Each row is a point on a tangle of strands that fork and nearly touch. The rows are in no order.
In the rows, 100 means zero.
Points whose rows are less than 88.1 apart are linked; no others are. Some points are linked to none.
(265): [ 85 120 133  81 112  98  72  94  63 117  86 100  80 135  85  79 118 139
  78 110  86 120]
(33): [ 94 113 101  94  73  97  65 117  91  97  70 108 105 120 104 112  95 128
  81  98  48  90]
(502): [ 85 126 124  78  82 117  97 113 107 106  79  93 103 121 142 103  68  92
 114  73  89 112]
(110): [108  82  93 101  77 127  88 125  75  72  96 110 123 101 114  77  69 107
  67 103  69  62]
(959): [115 126  95 107 105 113  46 107  72 115  70  51  92 142  84  67  75 119
 108  81  98  87]
(673): [101 128  89  53 109 113 102  87 118 112 122  95  81 108  90  96 111  94
 106 103 137  87]
(667): [ 66  98  97  59 102 105  93  80  74 109 107 122  71 123  79 129 142  92
  96 113 100 111]
(1056): [110  89  90 127 104 111 130 127 131  92  89 127 104  73  94 117  98 108
 122 118  76 114]
(804): [100  95  94 112 111  78  98 116 102  83 122 128 118  80 108  91  68  74
 151  95  82  81]
(1115): [ 85 103 120 102 104 140 125 121  89 108 119 119 125  55  89 143  87 104
 127 112 111  82]
(746): [ 96  86 114  79  99 112 126  95 127  98 116  97 116  82  82 117  95  50
 121 121 108 116]
(394): [109  84 129  96  88  35  58  84  63 125  98  62  65 112  92  98 148 111
  77 107 113  98]
(991): [ 97  99 146 114 102  79  82 113  82 122  81  66 103 133 103  49 114 141
  61  58  76  90]
(171): [138  93 111 112 109 115  91 129  91 108  83 112 123 114 129  82  49  82
  81  94  93 112]
(950): [ 97 114  93 138 111 126 133 117  98  50  94  83 126  84 114 126  28  90
 155 102 106  99]
(128): [ 90  97  96 152 112  95 145 146 116  73 115  55 130  47  67 131  82  90
 157  97  99 104]
(945): [ 92 111  87  82 106  85 117  92 115 118 111 143 107  89  86 115 112  98
 100 143  98 133]
(417): [122  97  83  79 114 114  82  69 118 113  94 101  92  97  80  98 115  80
  57 141  91 107]
(454): [ 90  87  82  95 117  98 169  90 110  96 134 103  94  70 106  86 111  85
  95  97 118  83]
(114): [110 124 127  68  96  87  85 114  91 157 117 104  92 102 115 109 109 107
 105  85 112 112]
(839): [ 93  79  64 106  98 109 149  89 151  93 110  98 106  69  53 134 133  90
 119  76 104 124]
(637): [ 80 124 134 110  76  89  48  90  52 103  64  48  99 109 107  50  83 137
  80  96  73 107]
(100): [152 124  95  74  82 100  41 127 112  84  86  94 133 123 128  91  70  97
  96  82 100  87]
(474): [120 100  88 115 106 134  99 129  90  37 107  91 120 109 132 115  39  75
 133  87  94  96]
(980): [105 111 108  75  88 106 112 102 134 111  74 130  91 102 128 100  93  86
 105  95  73 122]
(137): [ 96  70  61  45  96  90 150  62 108  77 100  94  87  77 102 139 166  89
 102 116 118 112]
(732): [117 119 122  80 125  92  84  86  93 130  61 121  87 119  83  83 110 114
 106 119  82 126]
(548): [ 95  87 112  81  77  81 104  97 121  86  83 116  82 124  81  87 101  77
  76 126  86  67]
(625): [ 77  79  59 122  95  95 145  97 142  81 123  62 126  23  38 119 143 103
 106 100 107 138]
(1185): [130 103 104  74  99 106  56 125  78  57  73  91 127 130 165  90  35  96
  94  77 113  79]
(11): [105 118  80 116  95  78  79 105 108 119  81  90  93 154  96  40  79 107
  73 102  89 130]
(1020): [ 82 126 139 105 103 108 130  63  96 109 111 108  75 118 103 108  94  95
  86 114  83 116]
(645): [ 72  54  82 116 115  95 123 102 115 102 149 125  96 114  71 147 177  95
 121  98 124 104]
(736): [117 107  73 148  88 119  86 103  80  95  54 106 110 110 121 124  35 115
 103  81  95  85]
(716): [124 142  98 118 101 105  75  95 105  97  84  74  88 143 113  58  65 123
  94  98  93 100]
(408): [111  93  92  77 101  68 108  66  68 137 116  91 119  76  91 122 118 112
  92 116  89  93]
(82): [ 91  91 126  88  89  57  78 117  88 129  54  32  77 117  94  51 121 135
  89 118  91 114]
(590): [ 91  76 117  90  77 103 103 108  88 123  89 127  80  92  88  99 102  95
  99 123  96  79]
(298): [ 90 107  78 107 115 137 125 119 157  85  88  85  92  63 121 109  65  84
 136  89 106  95]
(972): [ 82 120 159  95  98  74  50  88  69 112  75  59  86 107  84  44 111 132
  92  51  81  96]
(845): [ 98 115 129  97  95  95  70 115  81  96 104 148 120 107 116  87 107 114
  82 105  62  94]
(1171): [132 101 121  87 101 104 100  65  74 114 103 108  73  91  84  89 132 110
  65  96 115  59]
(1122): [100  71 113  81 107  56  54  75  93 118  87 100  61 123  92 111 168  94
  78 116 118 115]
(24): [112 126 132  86 123  81 112  48  98 113  72  94  76 125  97 110 108 100
  89 127  94 127]
(943): [100 107 109 132  99 114  33 120  85  80  50  69 128 155 127  51  49 111
  85  71 109 113]
(754): [ 94  55 107 110 104  87 109  98 104 121 114 123  87 101  87 131 160  88
  88 104 127  97]
(212): [107  84 103  76 102  57  99  47  76 100 117 102 107 101  84 156 144 102
  83 124 101 103]
(545): [120  85  93 158  95 108  59 107  84  48  68 111 136 122 151 121  22 107
 108  83  98  96]
(421): [115  60  56  72 118  91 118  59  95 115  98  84  81 113  83 114 143  72
  68  95 117  93]
(751): [121  72  54  76 113  80 143  64 103 102 108 117  84 118  85 141 156 102
  82 102 139 118]
(865): [ 68  60  93  94 103  94 157  83 116  90 123  86 100  71  55 143 140  68
 127  96 130 126]
(8): [114 112 113 109 138  94  70 115 112 118  86 126  95 131  93  81  84  95
 117 104  70 108]
(779): [ 57  88  88 113  72 125 140 107 119  66 127  83 127  57  75 103  70  71
 127  83 101  86]
(280): [106  93  89 115  83 115 124 138 133  73 137 114 122  87 100 123  97  93
 108 137  77  89]
(234): [ 69 119  83  69 112 137 132 109 103 103 104  97 131  80  91 143 104 104
 130  91  96  98]
(138): [109  99  94 124  75  95  69 112  72  81  73 116 135 133 104  52  60 116
  61  89  73  76]
(61): [ 70 110  95 119  96 120 125 126 141  65 108  65 114  14  46 129 115  85
 119 108 103 132]
(1014): [ 95  72  62  58 100  95  91  88  99 131  97  92  95  97 112  98 122  81
  74  84  98  97]
(18): [ 84  57  74 112 117  78 146  80 100  62 151 123  90 106  74 136 175  76
 119  97 167 123]
(903): [ 87  79 101  71 103  84 125  71 112  86 119  98 101  81 103 161 141  88
  93 141  99  99]
(1129): [128 116 133  96  90  85 107 115  64 134 109 101  85 110 125  76  86  80
 113  90  89  98]
(28): [112 126 118 109 100  92  38 123  78  62  78  90 102 132 160  55  48 109
  94  65 116 108]
(448): [105  83  96 103  97 121 135 111 102 117 112 102  98 149  89  94 130 108
  67  93  79 107]
(80): [106 102 115  66  74  82  75  81  99 131 112  79  83 117  93  67 139 128
  59  67 120 103]
(869): [ 96  85 112  97  86  61  87  89 113 103  80  86  72 143  70  63 115 105
  59 122 106  89]
(451): [ 94  98 111 120 109  91  96 113  87  88 102 139 116 130 102  84  34  79
 123  97 107  71]
(1026): [ 84 114  81 113  90  88 133  64 121 114 139 112  87  87 117  83  81 102
  84 106 107  91]
(1030): [ 96 118 114 116  90  92 119  94 121 111 133 120 124  35  96 130  82  97
 127  98 120  90]
(720): [122 104  81 120 130 134 120 115 125 106  90  98 122  66 124 110  63  95
 109 105  92 116]
(303): [ 91  87 117 121 111 103 143 100 153  76 134 112  94  53  92  84 116  80
 111  89 107 101]
(293): [103  89  62  95  90 150 104 147  92  79  58 120 115  90 135  96  57  94
 118  79  92  92]
(112): [ 82 137 129 103  88  99  61 122  75 101  79 142 122 121 118  69  62 135
  86 118 101 105]
(824): [113 111 113  62  98  87  89  71  72 158 124  98  78 111 103  83 136  98
 100  66 119 127]
(442): [ 83  81  82  95 112  97 115  85 117  89 133 116  92  20  68 117 158  90
 130 124 175 118]
(847): [ 95 112  94  49 121 103  69  96  85 126  85  71  81 113 103  75 114  93
  83  99 113  84]
(612): [110 110  92  68  95  79  91  75 104 102 111 102  62 112  98  86 144 137
  62  95 112  75]
(1169): [112 140  83 109  92  89 101  98 110  98 110 120  86 110 107  82  67 114
  97 106  87  81]
(376): [106 145  79 124  89 131  98  97 115  58  87 117 101  76 155 109  43 106
 131 112  86 113]
(915): [ 94  93 107 105 134 144 115  95 108 123 112 113  51  98 108  82 120  89
  96 108 112  97]
(785): [ 79 103 117  89 140 137 136  71 118  99 128 111  81  94  85 123 140  92
 105 103 116 113]
(634): [105  99  76  90 121  96 100  85 111 130 109 111 102 117  79 120 133 115
  60 135 109 126]
(995): [140 108  87 111  79 105  92 127  58 113  94 114 120 112 127  85  70 131
 121  82  60  78]
(1111): [ 95  83 109  97  83  30  61  88  89 132  70  51  85 125  63  64 136 131
  66 115  98  98]
(757): [ 81 103  98 145 106 127 105 129 114  63 114  73 138  40 104 138  53  90
 155  94  87 116]
(1024): [ 98  77 139  95 119  60  75  81  94 105 111 122  84 117 108 103 146 104
  79 115  76  89]
(874): [106  98  88 105 118  88 125  87 113 118 107  88  94 120  78 131 116 103
 120 104  97  74]
(1073): [117 111  80  71 103 110  76 125  73 129  93  79  84 144  83  75  98 102
 101 101  83  79]
(438): [ 98  76  90 113  83 131 131 123  88 109 113 114  88  81  90  78  81  65
 125 123  99  74]
(73): [ 90  92 127 102  86 103  84 103  72 131  83  66  88 103 133  72  88 118
  62  55  72  57]
(782): [133 123  79  76 108  71 105  85 115 109 113 113  65 131  86  82 134 101
 100  89 123  86]
(602): [114 102 108 121 119 101 117 113 128 123  99 111  74 106 110 108  92  79
 129 113  65 124]
(460): [ 81 105  99 103 108  98 127 113 118  85 143 106 106  30  96 112 124  91
 135 115 132 112]
(908): [102 103 105 140 132 101 116 120 139  72 147 117 119  52 108  80  84  85
 129 105  85 100]
(313): [ 88 129 123  85  77  90  64 115 106 103  88  81 100 143 128 100  95 114
  75  70  77 105]
(550): [106 121 140 106  83 111  73 102  46 107  90  86  86 113 121  74  85 121
  74 117  75 127]
(1154): [ 95 130 133 103 104 113  54 122  81  86  60  96 116 112 139 103  59 116
  75 127 113  79]
(317): [ 54  75  99 123 114 103 157 124 117  71 126  88 122  51  58 122 110  86
 140  77 102  83]
(523): [128 111  89 135  92 101  87 117  87  84 102 133 121  97 135  93  61  97
 148  64  76  92]
(1110): [ 92  42  62 120 117  77 149  65 117  76 116  91 111  73  56 135 171  62
 121  97 157 119]
(580): [111  86  51 126  98 141 107 113  92 105  78 105 125  89 116 123  49 104
 117 107  78  89]
(89): [ 94 103 122  84  73  84 108  65 125 120 107 121 115  51 103 130 110  98
  99  90 102  84]
(951): [ 92  95  81 102  91  99 108  72 119 102 108 134 106  76  50 124 134  92
 113 138 124 112]
(1100): [122 103  89  81 136 118 131  74 110  91 101 102  80 113  98 129 159 110
  82 124 116 118]
(271): [ 89  96 117 125  87 113  57  96  83 150 111  68  86 127 114  87 101  97
  80  54  84  82]
(919): [ 95  85  80 103  76 129 126 146  91  84 121 120 119  93 106  87  61  84
  93 120  82  93]
(1016): [ 66 112  88  84 105 108 120  88  90 114 111  97 111  96 120 112  70  90
 126  72  82 102]
(1005): [ 95 132 110 101 104 133  76 106  83  61  69 125 106  90 148 108  32 110
 106 114 105  98]
(477): [112 104 100 143  82  98  48 114  63  80  81  75 138 142 112  38  42 137
  53  84  95 106]
(492): [100  93 109  65  71  72  53  96  97 108  89  54  74 127  76  59 179 120
  74  86 136 116]
(583): [123  82  97 150 100 103  78 127  87  53  91 116 116  91 141 123  28  81
 125  99 132  87]
(167): [ 88  99  87 105  74 121 139  89 148  95 110 120  89  85  53 125 131 111
 100 103 123  94]

Follow the links from the first point to the second, and from the first to the third. Name the last point that the two ways share.
(1030); (915); (114) | (847)
(804); (869); (265) | (602)
(995); (1014); (138) | (303)
(1020); (869); (376) | (602)

A fork is a point with three links. Follow the links from the first point to the second and name the forks in between, in order.
(716); (736) | (303) > (460) > (1030) > (502) > (602) > (1056) > (720) > (580)
(80); (995) | (612) > (847) > (716) > (303) > (804)
(1171); (313) | (612) > (847) > (716) > (303) > (460) > (1030) > (502)
(625); (376) | (839) > (634) > (1100) > (751) > (847) > (716) > (303) > (460) > (1030) > (502)
